A landscape with many valleys, sampled at points; each row gives a point and its height.
A ball rolls from a point to the lowest of its 4 nearest points, and stops where none of them is lower. Distance is the straight distance between rows; heights are no part of it.
<634> (h 1.59): [-20   6 -11   9  -7 -16 -22   3]
<326> (h 7.31): [ 10 -13 -11  -5 -25  -7   2  -8]
<492> (h 2.49): [-13  -4   9  -3  30  29  -1 -10]
<243> (h 8.97): [-24 -14  24 -14  29   6 -14  22]
<239> (h 5.33): [-21 -10  12 -12  40  13  -6   1]
<245> (h 2.57): [-14  -2 -12   8 -14 -19   4  -8]
<159> (h 6.45): [ 29 -12  -7  -2  11 -27  28   1]
<567> (h 5.53): [ 12  -5 -22 -12 -23  16  -7  -3]
<143> (h 7.04): [ -5  19  17   8   7  20  18 -10]
<44> (h 4.32): [ 37  -5   1  -5 -31   3   5  14]
<5> (h 5.60): [ 35 -22   1  -2  -9 -22  20  13]
<293> (h 3.43): [-11  13 -16  -9   2 -15 -33   6]
<237> (h 6.48): [-19   1  21  -4  13  -2 -26  29]
<371> (h 7.42): [-23  -7  15   2  29  10 -10  18]
<142> (h 8.27): [-22   0  14   8  16   2 -18  26]
<177> (h 3.15): [-17  -7   6  -6  37  24  -5  -8]
<213> (h 2.56): [ 18 -10 -12  -9 -31   7  -4  -2]
<485> (h 2.74): [-19  10  15  -2   7  -9 -33  25]
<269> (h 6.90): [ 22  15   1   1  15 -27  29  -7]
<328> (h 7.99): [-2 25 15  9  3 -2 24 -9]
<520> (h 4.39): [ 23  23 -21  -2 -27  21   9  15]
<357> (h 5.06): [ 16   3 -23  -8 -23  26  -3   2]
<498> (h 6.22): [ 10 -11 -18 -10 -24   1  -8  -9]
<163> (h 0.51): [-21   5  -9  13 -10 -16  -6  -2]
<524> (h 2.30): [-13   6 -17   0  -4 -15 -29   1]
<72> (h 2.01): [-12  -4 -19   4 -15 -14 -15  -6]
<33> (h 2.68): [-23   8   1  17   1  -8 -15  12]
<343> (h 2.08): [ -3  -4  16 -10  13   8 -18 -46]
<82> (h 6.07): [-23  12   4  22   0  -4   7   3]
<4> (h 4.82): [-23   5  10  19  13   4  -6  13]
<606> (h 2.02): [ -8  -2   6  -7  27  25  -6 -24]
<508> (h 6.38): [-15  14   6  19   1  -4  13  -1]
<541> (h 4.51): [ 11  18 -26  -4 -19  29   7  22]
<367> (h 2.00): [-23   0  12  13  21  18  -1   9]
<441> (h 0.60): [-20  10   2   7   4 -12 -27  18]
<16> (h 7.08): [ -1  -8 -24 -11 -15   1 -19  -6]
<327> (h 4.03): [ -6  -7 -16  -2 -22 -14  -7 -11]
<581> (h 4.36): [ 38 -14   3  -2 -25  -5  10  17]
<83> (h 7.03): [ 14  27  11   3  10 -14  27  -9]
<346> (h 2.59): [ -4   2  15  -2  18  28   6 -22]
<185> (h 4.35): [ 31   6  -8  -6 -34  13   5  13]
<550> (h 7.79): [ 39 -21  -7   7   5 -21  23  15]
<382> (h 7.06): [  2  -9  -3  -2 -18 -24  15  -9]
<615> (h 4.98): [ 45 -16  -2  10  -8 -12  12  26]
<310> (h 1.72): [-13  -2   5 -14  34  17 -15 -29]
<482> (h 4.34): [-15   6  10   9  19  22   7  -4]
<86> (h 1.94): [ -9  -2   9 -11  25  14 -15 -39]
<124> (h 7.00): [ 10  14   1  -1   2 -26  30  -7]
<386> (h 4.16): [ 29 -10  -7  -9 -31   3   1   4]
<360> (h 5.17): [ -6  -5  -8   3 -19 -21   9 -10]
<150> (h 3.72): [-20  -6   9   3  31  25   0   3]
<135> (h 7.68): [ 15   7  28  -4   8  24   3 -25]
<589> (h 6.03): [ 21 -21  -2  -7 -24 -17  15   0]
<594> (h 6.66): [-15  12   3  12  -7 -13  14  -5]
<58> (h 5.95): [ 17 -14  -3  -6  -6 -25  24  -3]

Where does a ball stop that starts at each point below?
<16> => <163>
<143> => <310>
<508> => <367>
<239> => <310>
<615> => <213>
<135> => <310>

Call two points neighbours if one is among the 4 nearest of the other. Go from one point of each pair to the other, from neighbour to neighbour, staying as low as possible. Name the highest point that can't be avoided.
<310> and <367> => <150>
<441> and <310> => <4>
<441> and <163> => <634>
